A landscape with many valleys, sampled at points; each row gives a point and its height.
A ball rolls from a point to the lowest of its 2 nearest points, and stops where none of them is lower. Distance is the straight distance between rows; heights are no part of it.
(233): [ -9  -8  11 -10   6   7   1  -8   2  -1  -9  -2  -2  -6   9  10  -8  10
   0   3 -13  -3  15  -1  12  -6   6  -1 -12   5  -1   4   8  -9   5  -3
  -3   2  -7   0  -3  -9  10  -3]  height 668
(993): [ -3  12   8  20  -9  -2 -13   0  -5   6 -12   2   7   9  -2   4   1 -15
  -3  -1   1  -6  12  11   1   7   3   2   0  -1  -4   1   5   8  20  12
  -1   0   1 -14 -12  -5   3   1]  height 539
(345): [ -2  -9   5   3   2   8   3   3  -2   4  -4   6  -4   0  -1   0  -1 -16
 -11  -2   6  -6  -2   3   4   0  -6  13 -14  -6  -2   8   7   1  10  -7
 -13   0  -9   4   9 -15   0  -7]  height 534
(15): [  9   7   4   5  -9 -12   7  -2   4   4   7   1   8   0  -4  -2  -4   7
   2   2   5   3 -15   5  -4   8  -7  10  12  -6   0  -7 -14 -13 -10  -2
   9   4  14   4  -2  10   5 -12]  height 325
(708): [ -1   1  16  14  -8  -3  -1  -2  -2  -2   1   0   9   1  -4   0  -9  -4
  -7   4   2  -4   3   3   3  12  -3  12   5  -6   1 -16  -8  -2   4   8
   5   2   6  -1  -4  -3  11 -12]  height 630
(256): [ 14  -6  16   2 -14 -10   1  -4   3   2  -1  -6   6  -1   9   6  -6   3
  -7  -2  -6  -5   7   5   9  -4   3  15  -6 -10   3   2  -3 -14   6 -17
  -6   1   4  -1  -7  -9   1  -9]  height 528
(181): [  7 -16   0  -8   1 -10   4   4  -1  -7  11  -9  -3 -12   3  -7   5   4
  -7  -6   3   3   9 -13   8  -3  11   5   7  -5   9 -10 -11   0 -14   0
  -3   4   2   8   7   1   4  -1]  height 618
(310): [ -2   2   4  -9  11   9   5  -9   6   9  -5  12  -6   6   0  13   1  18
   4  -6  -1  -3  -6   6  13  -4   1   1  -8   0  -6  16   4  -1   3 -12
  -5   2  -3  -2  -3   0  10   0]  height 581
(397): [ -9  -8  -3   1   7  15   4  -5  -4  -5  -1  -6  -2 -15   1   3  -7 -10
   2   5  -7   4   6  -6  -4   0  -3 -10   2  19   0  -8   1  -2  -8  12
   1  -4 -10   8  -1  -1   7   2]  height 564
(745): [-12 -11  -6  -3   2  -4  -3   8   2 -17   1 -11   3 -21   9 -13  -8  -6
   2   9  -9   4  16 -22 -14   3   4  -9  11   3  12  -6  -2  -5   0  10
   9   2  -7   0   5  -5  -5   4]  height 631
(664): [ 15  16   2   8 -18  -3   4  -8   4   5   6  -2   9   7  -6   5 -11   4
   8   2   1   4 -11   8  -2   5  -3   1   9   7   0  -6  -8 -10  -6  -8
   6  -2   8  -1 -13  11   1  -6]  height 429
(677): [-7 -2  4 -7  4 -2 -9  1 -1 -9  2 -7 -3  0  7  1  7  9  0  2 -9 -1 12 -5
  5 -2  5 -5  1 -4 -2 -6  1  6 -1 10  0  3  0 -8  2  1  3  4]  height 403
(731): [ -2  11   6   1  -2  -3 -14  -5   4   3 -10   4   0  13   5   9  13  12
   2  -6  -5  -6   9  10   9  -1   5  -8   2  -1  -9   9   9   7  11   7
   0  -2   7 -12 -13   2   4   6]  height 413
(207): [ -9 -15   5 -10  10   4  11  -6   1  -3  -9  -1  -1 -12  10   2 -15   1
  -1   6  -8   0  11  -5   3  -6   1   8 -12   3   4   8   4 -18   1  -8
  -3   4 -14   6   7 -15   4  -7]  height 710
(625): [  4  -7  17  -3  -4   4   0 -12   3   6  -5  -4  -1  -1  10  10  -3  10
  -2  -4 -15  -5  15   2  21  -9  11   6  -9   0   3   5   5  -7   3 -18
  -7  -1  -1   0 -10  -5  13   0]  height 632
(879): [ 15  -6  -2  -4   5  -8  16   5  -6   3   6   4   3  -6   0  -6  -1  -4
  -8  -2   7  -2 -12  -1  -5   4  -4  10   6 -12   5   3 -17  -4 -10  -9
  -4   7   6  14  11  -1  -2 -11]  height 299
(559): [  6   7 -11 -16   8  -3  11  -3   3   4  -1   6  -1   4   3   4  -2  20
   8   0   2   1 -12   0  -4  -7  -4  -3  -1   2   5  19  -1 -10  -5 -19
  -1   4  -5   2   6   2  -6  -2]  height 115
(11): [ -4   6   7   1  -2  -5 -12   3   0  -2   3  -1   2   2  -1  -6   7  -2
  -5   1   0  -5   4   1   2   5   3   4   3 -13  -4 -10  -1   7   2  13
   5   4   6 -10   1   3   2   2]  height 326
(547): [  5   3 -10  -7   4   2   0   9  -3  -1   4  -2  -7   0  -3 -10  11  -8
  -3   1   7   0 -10  -5  -9  -8  -8   2  -3  -3   1   4   2   3  -8  -6
  -5   1  -7   6  11   0 -17   2]  height 304
(284): [  1  18  -7   4  -6  -2  -8   3  -2  -2  -2   4   5  13   1  -3   2  -1
   5   4   1   1  -3  13 -11  -7  -5  -3  -2  -1  -6   5   7   2   5  -1
   3  -3  -2 -11  -5   4 -17   4]  height 274
(270): [-10   6  -4  11   3   3 -10   2  -6   6  -7  -1   1   3  -4  -1  11 -14
   2   3   2  -1   7   2   1   9  -2 -14   2  13  -6   2   7  19   6  23
   2  -1   2  -2  -4   4   3   7]  height 308
(108): [-13 -21   4  -8  10  -9  -2   4   2 -16   9  -1  -3 -11   2 -12   5   3
  -6  -1  -6   2  12 -13   4   2   9   0   1 -10   3 -10  -3   5  -1   9
   1   5  -3   2  10  -6   4   1]  height 799
(209): [  6   5 -10  15 -10  -8   0   1  -4  10  -9   5  -4  17  -1   5   4 -17
   5 -10   1   2   5  14   3  -3  11  -5  -2  15  -9  14   5   9  12 -18
  -1  -4  -3 -10 -22   8 -11  18]  height 879
(541): [  1  11 -15   4  -2  10  12  -3  -4   3   3   2   2  10  -5  -4 -10  -9
  12   6   5  10 -16   6 -15  -6  -8  -6  -1  13  -1   6   9  -6  -6  -8
   6  -4  -3   5  -4   9 -12   1]  height 489
(980): [  2   7  -3  13  -1   7  12  -7   4  13   0  18   0  10 -12   5 -12  -8
  11  -1   7   0  -9  11   6   7  -6   6   1   8  -6  13   0   2  12 -19
  -4  -3   1   0 -13   7   7   2]  height 909
(14): [ -2  -2   1 -13  15   7   8  -5   5   0  -4   8  -7   4  -1  16   1  28
   5  -9  -2   0  -5  -1  12  -2   4  -6  -7  -2   1  -1   4   1  -1  -1
  -2   1   2   3   4   3  14   3]  height 558
(1041): [-14 -13  17  -2  15  -4  -1   1   6  -6   6  11  -2   3  -5  -2   4  11
  -6   2  -3  -5   1  -1   5   9   2  11  -5 -18  -4  -3  -2   1  -1  12
   5   4   5  -2   4  -3  12 -10]  height 742
(425): [ 16  11  -6   0 -13  -2   6 -10   5   6   6  -1   3   7  -4  10  -2  14
  10  -4  -2   4 -12   4   6  -5   3  -8   7  12  -3   1  -4  -5 -10 -14
   4  -4   5   2  -9  14   2   2]  height 487
(766): [ -9 -17   4  -7  10  -2   8   7   1  -7  -1   5  -4 -12   3  -7  -5  -8
 -10   5   0  -1   1  -9  -7   0  -7  11  -6 -10   3   1   0  -4   3   1
  -6   3  -7   7  16 -15  -3  -9]  height 611
(410): [  5  11 -15  10  -2   5   4  -2  -3   9  -3   7  -4  18  -3   0   3  -9
   9  -4   4   7  -9   8   0  -4   2 -10  -4  18  -5  14   8   6   2 -14
   2  -5  -3  -2 -14  11 -10  12]  height 890
(1035): [-17  -5  -7 -12  15   4  -4   4  -1 -11   2  -4  -6  -8   1  -3   6   3
   7   7  -8   5   0 -10  -9   4  -2 -13  -3   1   2  -4   3   4  -6  12
   4   0  -7   3  11  -1  -2   6]  height 144
(414): [  1  12 -11   6   0  11   7  -8  -2  11  -2   6   0  11 -10   9  -4   3
  13  -2   2   4 -10   7   8   3   2 -14   2  18  -2   7   8   5  -2  -1
   5  -7   4   3  -8  14  10   6]  height 508
(236): [-16   5  -7 -11  18  11  -7   1   0  -3  -3   2  -3   5   2   1   5   7
  13   7  -5   0  -4  -2  -8   2 -10 -13  -8   6  -4   3  14   6  -1  10
   3   2  -7   2   4  -4  -4   6]  height 213
(1076): [ 13   2  -2  -4  -8  -4   5   1   0   2   5  -6   2   0  -1   3   0   1
  -2   0   2   1  -4   0   4  -3   1   5   4   1   0  -3  -8  -5 -11  -7
  -1  -1   2   3   1   6   0  -2]  height 507
(304): [  7   6  -3   8 -12  -9 -17  -1  -5  11  -3  -7  -3   6  -8  -1  17  -7
  -3 -11   5  -2   2   5  10   2  12  -2   6   3  -4  -7   0  12  -4   7
   1   1  11  -6  -7  12   1  10]  height 395
(1124): [ -1   6   6  -1  -5   4   9 -10   5  -1  -1   0  12   1  -1   9 -28   7
  10   8  -5   5   5   5  -6   5  -2   0   5   7   4  -1  -3 -12   0   0
   6   1   0  -2 -10   0   5 -12]  height 438
(1045): [  3   6 -13 -13   9   0   2   3  -2   2   0   1  -5   7   3  -5   7   7
   6   1   5   1  -9   0  -9 -13  -7  -3  -7   6   4  13   8  -4  -7 -16
  -3   1 -12   2   7   0 -17   5]  height 229
(1034): [-17   5   6   2   5   4  -6  -1  -4 -10   2  -2   8  -2   2  -2 -10   0
   7  11  -7   4  10  -3 -15   8  -2 -10   5  -2   4  -8  -3   2   4  22
   7   4  -2  -8   2  -2   1  -5]  height 535
(885): [  3  -1   6   2 -10   9  -3  -4  -1   0 -10  -7   3  -3   9   7  -9 -11
   1   1  -7  -5  14   7   4 -11   4   4 -12   7  -3   6   7  -7  11 -13
  -8  -3 -11  -7 -11 -10  -5   3]  height 834
(663): [  5   4  -2  -5   3   0   7  -5   4  -2  -3  -1  -4   4   1  18   1  32
   9  -9  -4   4  -7  -1  11   0   5 -16  -1  -2   3 -15   1   2  -3   6
   3  -4  12   5  -2  12  14   7]  height 541
(47): [  8   6  10  15 -24   2  -8  -2  -4  -2  -3 -12  11  -1   5   6 -10 -12
  -3   1  -2  -1  16   4  -2  -2   5   2   2   6   3 -13  -6  -7  10  -1
  -3  -2  -4  -9 -12 -10   0  -4]  height 790
(690): [  6  15  -1   3 -13  -8  -5   3   5  -1  -2   8   6  12   2   0   0   7
   2   0   4  -2  -8  14  -9  -3  -5  11  -1  -9  -6   6  -1  -9  10  -8
   1  -2   4 -13  -5   1 -12  -3]  height 174
(977): [ -9  -7  -2   0   9   4   2   5  -3   0   8   3  -5  -3 -12  -8  12 -11
  -5  -2   5   5  -7 -10   3   6  -1  -4   5  -4  -1 -10   0  15 -11  14
   3  -1   4  11  11   6   6   2]  height 243
(63): [-16   0  12  -2  10   2 -10  -2  -2 -12   0  -1   2   1   6   4   4  12
   5   9 -13  -3  19  -4   0   7   3 -13   1  -4  -1  -7  -2   6   5  23
   5   5   0  -9  -2  -5  10  -1]  height 468
(736): [ -3   7   1 -16   7  -3   5  -9  12   2  -4  11   4   3   4   9 -14  27
  10   4  -4   3  -5   3  -2  -5  -3   1  -1   1   0  16   0 -15   1 -10
   5   2   0  -2  -1   1  -1  -4]  height 240
(802): [  6 -12   2  -1  10   8  17  -2  -1   6   1   8  -7  -3  -2   1  -1  -9
 -10  -3   5  -6  -4   1   4   2  -5  10  -6  -7   3  10  -6   0  -3 -12
 -17   9  -6  10   8 -10   6 -13]  height 473
(465): [ -5 -13  -8 -10   9   3  12   3   1  -3  -7  -2  -2 -14   8  -1 -15  -7
   0   5   0   1   5 -10 -13  -5  -8   7  -4   6   9   9   2 -19   0  -8
  -2   5 -13   7  11 -15  -5  -6]  height 745
(791): [  5  -5   1  -3   4 -16  12   4   0  -5   9   3   7  -7  -1  -7  -6   3
   2   2   4   3 -10  -5  -3  10  -3   9   9 -13   7  -4 -17  -9 -12  -1
   9   6  12  10   5   5   4 -11]  height 171
(487): [ -7   3  -5  -8  -2  -2 -15   9  -2  -6   5 -11  -4  -6   2 -17  15  -8
  -2   3  -3   0   2  -8 -11  -4   0  -9   2  -6   0  -7   2  12   0   8
   3   0  -2  -4   9   2 -18  13]  height 847
(172): [  0   1   1   4  -2   5  -6  -2   1   6  -8   0  -1   5   1   6   1 -11
  -2  -1  -3  -4   6   8   8  -2   2   3  -7   4  -8   8   7   5   9  -2
  -5  -4  -4  -5  -7  -2  -1   3]  height 853
(263): [ -6   1 -13   1   9  12  -5   1  -3   2  -3  -3  -7  -2   0   1  13 -12
   3  -1   1  -1  -2  -2   0  -3  -3 -15  -4  18  -5   3  12  10  -4   9
  -3  -4  -7   5   2   2  -1  10]  height 387
(386): [  2  13   0   3  -4   6  -1 -13   4   8  -5   5   2   9  -4  15  -1  17
   9  -5  -2  -2   1   7  14   3   4 -14   4  12  -5   1   2   5   6  -1
   3  -5   8  -3 -15   9  14   7]  height 484
(963): [  8   4  -5   9 -18   3   1   4  -6  -7   3 -13   5 -11  -2 -10 -10 -18
  -4   7   2   9  -1  -6 -12   0  -2  -1  12   6   5 -16  -8  -6  -6   9
   7  -5   0   5  -1  -1  -8   1]  height 707
(897): [  3   1   4  15 -15   4  -2   1  -5  -1  -1  -3   7  -6  -6  -5  -7 -20
  -8   4   6   0   3  -3  -1   7  -2   4   8   2   1 -21  -7   3   1  13
   3  -2   3   3  -1   0   2  -4]  height 676
(218): [ 10   5   6  -1 -13 -20  -4   7   3  -1   1   0   8   1   5  -3  -5   6
  -2   0   7  -3  -5   6  -6   1  -4  15   2 -16   1  -2  -9 -13   5  -5
   1   3  11  -7   3  -3  -9  -8]  height 314
(275): [  1  -8   7 -13  15  -6   7  -3  10   0   2  11  -6   0   5   7   6  38
   1  -9   1  -4  -8   0   6  -2   5   2  -2 -17   3  11  -6  -6  -7  -6
  -4   5   7   0   5   1  10  -5]  height 344
(771): [ -1  -2  -2  17 -11  13   0   0  -5   2  -6   9   4   6  -3   3 -15 -23
   1  -1   9  -2   1  10  -2   4  -4   6  -8   8  -4   2   6   1  22  -4
  -6  -8  -5  -5  -6 -12  -3   1]  height 864
(831): [  8   4  -6   7  -2   3   6  -6   2  16  -2   9  -5  11  -8   7   1  -5
   7  -8   4  -1  -5   6  12  -2   5   0  -2  13  -5  16   3   6   5 -19
  -5  -4  -4  -2 -11   8   5   9]  height 899
(411): [-11  -5  -8  -9   1  -1  -7   5  -1 -13  12 -12  -2 -11   2 -17  11  -2
   1   4  -8   6   2 -16  -8   4   3 -17   8  -8   8  -9  -2   9  -4  10
  13   1   2   1  11   4  -8  13]  height 835
(189): [-13  -1  -3  -7   6   1  -4  -1  -1 -13  -3  -8   7 -10   9   1 -12   6
  11  11 -10   5  14 -10 -14   1   1 -14   6   6   9  -3   0  -6  -2  12
   8   1  -4  -4   3  -3   0   1]  height 585
(1059): [ -3   5   1 -14  10  -5  -3   1  10  -2   3   9  -2   5   0   4   9  33
   7  -3  -2   0 -15   1  -3  -2  -1  -3   1 -13  -3   9   0  -2  -6   0
   4   1   8  -7   5   8   0   2]  height 282
(1104): [  0  -6  18  -3   4  -7   3  -5  14   3   2   9   1   2   4   6   2  30
  -4  -6  -5  -6  -5   6   9   0   0  12   0 -14  -4   8  -5 -10   0  -6
  -1   2  11  -3  -5   1  10 -10]  height 405
(846): [-13  -6  -2  -2  10   6  -2   2  -5 -10   7  -1  -5  -3  -6  -2   9   0
   2   2  -6   5   0 -10   2  11   1 -17   2  -3  -1 -13   2  13  -5  21
   7   0   5   6   9   5  10   6]  height 219
(312): [  3  -3  21   9  -4  -8   0  -7  10   4   4   0   3   2   0   3   0  18
  -3  -4  -2  -6   1   8  11   9  -1  14   3  -7  -2 -10  -8  -6  -1  -4
   4   2  15  -1 -12   2  16 -12]  height 477
(269): [ -6  19   7  16  -6   4  -8  -3  -4  -1  -4   1  13   9  -1   3  -9  -6
   4   5   1   0   8   8 -11   5  -2  -3   6   0  -1  -7   0   0  13  16
   3   2   2 -14  -7  -1   2  -6]  height 593
(253): [  1   3  -8   9   0  -6  -9   4  -6  13  -1   1  -4   4 -12  -9  17 -16
  -5  -7  10   1  -8   2   4   2   4  -1   3   1  -6   1   4  16  -3  10
   1  -2   3   1   4   9  -6  10]  height 335
(416): [ 15  -1  -8  -1  -3   3  17   3  -5   4   3   6   2  -1  -3  -2  -6 -10
  -2   2   7   0 -13   3  -6   0 -10   9  -2  -3   2   8  -9  -7  -1 -17
 -10   3  -2   8   5  -5  -7  -8]  height 378
(590): [ -7  -1  -8   0  10   1 -13   6  -4   3   3   1  -8   3  -9  -5  19  -7
  -1  -6   5   1  -8  -7   5   6   1 -11   2  -3  -3  -3   8  22  -4  19
  -1   0   7   3  10   7   1  13]  height 290
(453): [-10  11   4   7   4  -2 -18   1  -4   3  -8   2   0  10   3   3  17  -2
   1   1  -2  -5  14   7   3   5  -1 -11   0   1  -7   8   8  17  14  23
   1   2   4 -12  -7   0   2   6]  height 366
(582): [  5  -5 -10   0  10   9   9   4  -3   6   1   2 -10  -5  -5 -10  11 -19
  -9  -4  13   2 -14  -5  -8  -4  -8   0  -4   3   1   7   2   6 -10  -9
 -13   3 -13  14  10  -5  -7   0]  height 358
(1027): [  0 -14  17   1   4  -7   1   2   1  -1   8   5  -1  -1  -2  -5   4   3
 -13  -3   2  -5   4   0   8   1   2  17  -3 -19  -1  -3  -6   1  -1   2
  -3   5   9   3   7  -4   5 -11]  height 701
(179): [-15   2   2   4   9   2 -13   6  -3  -1   0   4  -1   1  -6  -8   9 -10
  -3   6   2  -3   2  -3  -1   9  -5  -5   0  -4  -6  -4   7  16   4  21
   2   1  -1  -3   6   0   0   4]  height 241
(531): [  9   8   7   8 -23   6  -2  -7  -2   2  -6  -7   7   2   7  10 -18  -7
   6   0  -5  -2  12   8   1  -6   4   3  -3   8  -1  -1  -1  -7  12 -16
  -6  -4  -4  -8 -20  -9  -1  -1]  height 815
(1060): [ -6  -2   0  -5   5  13  12  -6   0  -1   1   0   4  -6  -3   6 -19  -5
   5   8  -3   4   3  -1  -2   4  -4  -2   0  11   3  -2  -2  -6  -7   2
   4  -1  -6   7  -2  -1   8  -7]  height 514
(464): [ 10   7  -9  -7  -3  -1  12  -5   0   0   5  -5  -1   1  -2  12   0  23
  11  -6  -1   6 -16  -4   7  -5   7 -13   4   6   6  -7  -2  -2 -13  -3
   4  -4   9   9   2  15  10   4]  height 523
(267): [ -3   9 -10   2   0   6 -10   5  -3  -2  -3  -3  -1   3   2  -6   5 -11
   2   6  -2  -1   2   4 -11  -5  -5  -8  -3   9  -4   0   8   4   2   7
   1  -5  -7  -4  -1   1 -12   6]  height 338
(497): [ 11  10 -10   3  -4   4  14  -1  -1   4   3  12   4  11  -6   1  -9  -4
   9   1   7   4 -20  10  -9  -1  -9   5  -2   2  -3   9  -2  -6   2 -17
  -1  -1   0   1  -5   6  -9  -5]  height 439
(341): [ -6 -14  -3  -1   2   6   2   4  -3 -14   2 -13  -4 -25   8  -8  -4  -9
  -7   4  -8   5  10 -15  -8  -2   2  -6   6  15   4 -11  -3  -3  -3  10
   1  -4 -10   7   4  -1   0   2]  height 602
(812): [  6   7  -9   8  -8  -4 -10   6  -4   7  -7  -2  -3   9  -2   0  14 -15
  -4  -6   2  -2   4   9   4  -6   6  -2  -4   8  -9   7   5  11   5  -4
  -4  -3  -3  -8 -10   3 -10  11]  height 867
(1054): [ -2  11 -10  -2   2   9   7  -7  -3   3   3   2   3   8  -7   3  -6   4
  13   7   0   8 -15   3  -5   0  -5 -12   3  10  -2   4   7  -1 -10   3
   9  -6   3   6  -2  11   3   0]  height 536
(907): [  8  -8  -7  -2  12   9  11  -4  -3  12   2   8 -15  -1  -4   2   9  -8
  -6  -8  13  -2 -10  -2   7  -1   0   2  -3   2   3  10   0   9 -11 -12
 -18   6  -8   9   6  -4   7  -2]  height 412
(311): [  1   4 -18  -6  -1   0   1   9  -5  -4   4 -14  -2  -6   0 -17  -1  -5
   6   8   0   4  -7  -9 -23  -9  -5  -6   7   4  10   4   6  -7 -11  -2
   9  -5  -4   9   8   0 -20   5]  height 794
(1115): [  2  -6  23  14  -8 -14  -9  -4   2   0   4  -4   4   1   0  -7   3   3
 -12  -6   4  -5   8   3  10   8   2  17   4 -14   0 -21  -8  -3   0   1
   6   6  14  -2  -6   0  11  -9]  height 557
(742): [  1 -14  -9  -9   6  -1   8   5  -3 -10   5 -11  -5 -17   5  -3   2   1
  -3  -1  -4   5   7 -15  -1  -5   4  -4   6   7   8  -5  -3  -5 -13   2
   2  -1  -7  11   7  -1   2   5]  height 634
(747): [-17 -18   6  -8  19  -9   0   0   3 -17  13   8  -3  -1  -4  -7   5  15
   0   0  -6   3   3 -10   2  11   7  -2  -2 -18   3 -10  -6   6  -2  13
  10   6   3   0   7  -1  12   0]  height 775
(173): [ 12  -4  -4   5 -14   5   2   6  -5   0   1 -12  -3 -12  -4  -7   0 -19
 -12  -1   4   2   2  -6  -1  -6   1   4   5  10   0  -9  -8  -1  -6   0
  -2  -4  -4   8  -1   1  -8   3]  height 735
(599): [ -6   1  -2  -1  -4   2  -4   9  -4  -7  -2   5   4   0   1  -7  -7 -11
  -4   7   7   0  -3   1 -16   2 -12   8  -4  -7   1  -3   4  -1  11   4
  -3  -2  -4  -3  11  -9 -13  -4]  height 823
(98): [  2   2  -5  17  -9   4  -6   6  -6   6  -7   1   0   0  -7  -3   0 -27
  -7   0  10  -1   1   6   0   3  -2   3  -1   9  -6  -2   5  11  12   6
  -3  -7  -4  -2  -2  -3  -8   4]  height 850
(480): [  1   4   9  -8   6  -1  -2  -3  10   7  -2  13  -5   9   4   4   8  18
  -1  -5  -1  -6  -7  11   6  -9  -1   8  -9 -14  -8  22   6  -5   8 -13
  -8   2  -1  -9  -2  -3  -2  -3]  height 610
(718): [ 13  -1  -3   8 -20   3  -2   3  -3  -4  -3 -14   3  -8   5   2  -9 -15
  -4   2   0   0   7   1  -6  -7   2   3   0  10   0  -8  -5  -8   3  -6
  -3  -6  -8  -2  -7  -7 -11   1]  height 761
(1119): [ -9 -22  -9 -12   7  -8   2   4   0 -15  12  -7  -5 -17   3 -16   9   1
  -5  -3  -5  10   4 -23  -4   1   8  -8   8  -8  11 -10  -5   7  -7   5
   7   4  -3   6  16   1  -1  10]  height 820
(1008): [ -7   6 -11  -1  -2   5  -3   8  -4  -7   2  -5   3  -2  -2 -15  -5 -12
   4  10   4   4  -8  -4 -25  -1 -13  -2   2  -1   4  -3   5   0   1   6
   6  -7  -4   4  10  -3 -20   1]  height 809
(881): [  9  -9  14   2 -11 -18  -1   4   2  -4   1  -6   9  -5   9  -3  -7   2
  -8   1   2  -4   8  -2   4   2   3  17  -1 -13   6  -9  -8 -12   5  -4
   0   2   8   1   2 -11   1 -11]  height 440
(468): [  7  -3  -8  -7   2   0   1   2  -4   1   7  -4  -8   0  -3   4  12   7
  -1  -7   1   1  -6  -5   8  -3   6  -4   1  -1   5  -5  -2   7 -16   2
  -3  -1   5   3   6   9   6   5]  height 455
(1043): [ -2  -6 -12  -8   3   0   0   8  -2  -7  -4 -11  -3 -18   7  -8  -5  -6
  -1   6  -3   1   4 -12 -17  -7  -4  -1   2   6   6   3   2 -11  -2  -2
   1  -1 -10   2  10  -6 -15   4]  height 772
(705): [ -7 -10   5  -3   9   2  -1   9   1   0   0   6  -6  -3  -2 -10   8 -14
 -13  -1   5  -4  -4  -7   0   1  -8  11  -8 -13  -5   0   3   8   5   3
 -10   5  -5   3  17  -9  -6  -5]  height 575
(722): [  1  -5  -8   0   7   5  -2   0  -3   8  -4  -3  -8   1  -2   9  12  -1
  -1 -10   3  -3   2  -1  13  -2   5  -9  -4  10  -2   1   7  13  -6   4
  -6  -3   1   2   2   5   7  10]  height 420
(90): [  5   1  -8   7  -7   5  -1   9  -5   0  -2   6   0   4  -4  -7   1 -22
  -8  -1  14   1  -9   4  -8  -3  -8   8  -7   0  -3   0   3   3   8  -4
  -5  -4  -4   2   6  -7 -16   3]  height 837
(170): [  9   2   2  12  -9  -5  -6  -1   2  15  -2   1  -2   5 -11   4   8  -8
  -9  -8   6  -7  -1   6  13   3   7  11   1  -2  -4   0  -2   8   0  -4
  -3  -1   7  -3  -8   6   5   1]  height 449
(917): [  0 -14   6  -9   9 -13   3   8   3  -5   2   2  -1  -7   8  -6   0   3
  -8   1   1  -3   4  -7   0  -3   3  13  -5 -18   7   5  -6  -5  -3  -4
  -5   7   0   3  12  -9  -3  -9]  height 653
(840): [ 18  -9   5  -5  -4 -17   4   2   3   1   6  -9   1  -4   7  -1   3   9
  -7  -7   2   0   3  -4   9  -3   7  11   5  -4   8  -6 -13  -7 -13 -12
  -3   5   8   4   0   3   2  -6]  height 566
(182): [-11   9   1 -13  11  -1  -8   1   5  -5  -1   6   1   7   2   0   1  16
   9   6  -4  -2  -3   2  -7  -1  -6  -2  -3  -7  -3   7   6  -2   1   4
   5   1  -2  -9   5   0  -6   1]  height 198
(77): [ 13 -13   9  -1  -5   0   4  -4   1   7   2  -6  -3  -4   5   7  -2   2
  -8  -5  -4  -5   9   0  18  -8   9  12  -6  -1   3   2  -4  -5  -5 -19
 -13   2   0   4  -4  -3   7  -5]  height 592
(1067): [  1  11   7  -5  -5  -5   4 -11  13   1   2   2  10   2   4  10 -18  26
   9   3  -6   4  -1   3   2   1  -1  -5  10   5   1   2  -5 -16  -2  -4
   8  -1   5  -3  -9   6   5  -7]  height 347
(333): [ -2  16  12   0  -6   1  -9 -11   8   1  -5  -1   6   9   6  14   0  23
   5   0  -9  -3   9   6   9  -1   5  -9   6   3  -4  -1   1  -1   7   4
   3  -1   6 -10 -16   3  10  -1]  height 453
(903): [  0   2  11  18 -10  -8 -11  -1  -1  13 -10   2   0   9  -6   4   6 -13
 -10  -8   5 -10   7  12  10   6   7  14  -4  -8  -6   5   6   8  17   0
  -4  -4   6 -10  -9  -5   5   2]  height 495

For each start below, name the point where the ball stops.
(831) | (182)
(173) | (182)
(771) | (690)
(840) | (690)
(207) | (690)
(310) | (791)
(1119) | (559)

Call two points neighbours if one is among the 2 nearest of the other. Go from one point of each pair to the other, from neighbour to neighbour, staying as low as possible. Name the highest point that can't be avoided.
(791) and (559) | (745)
(690) and (1035) | (742)
(182) and (1035) | (236)
(791) and (179) | (1054)
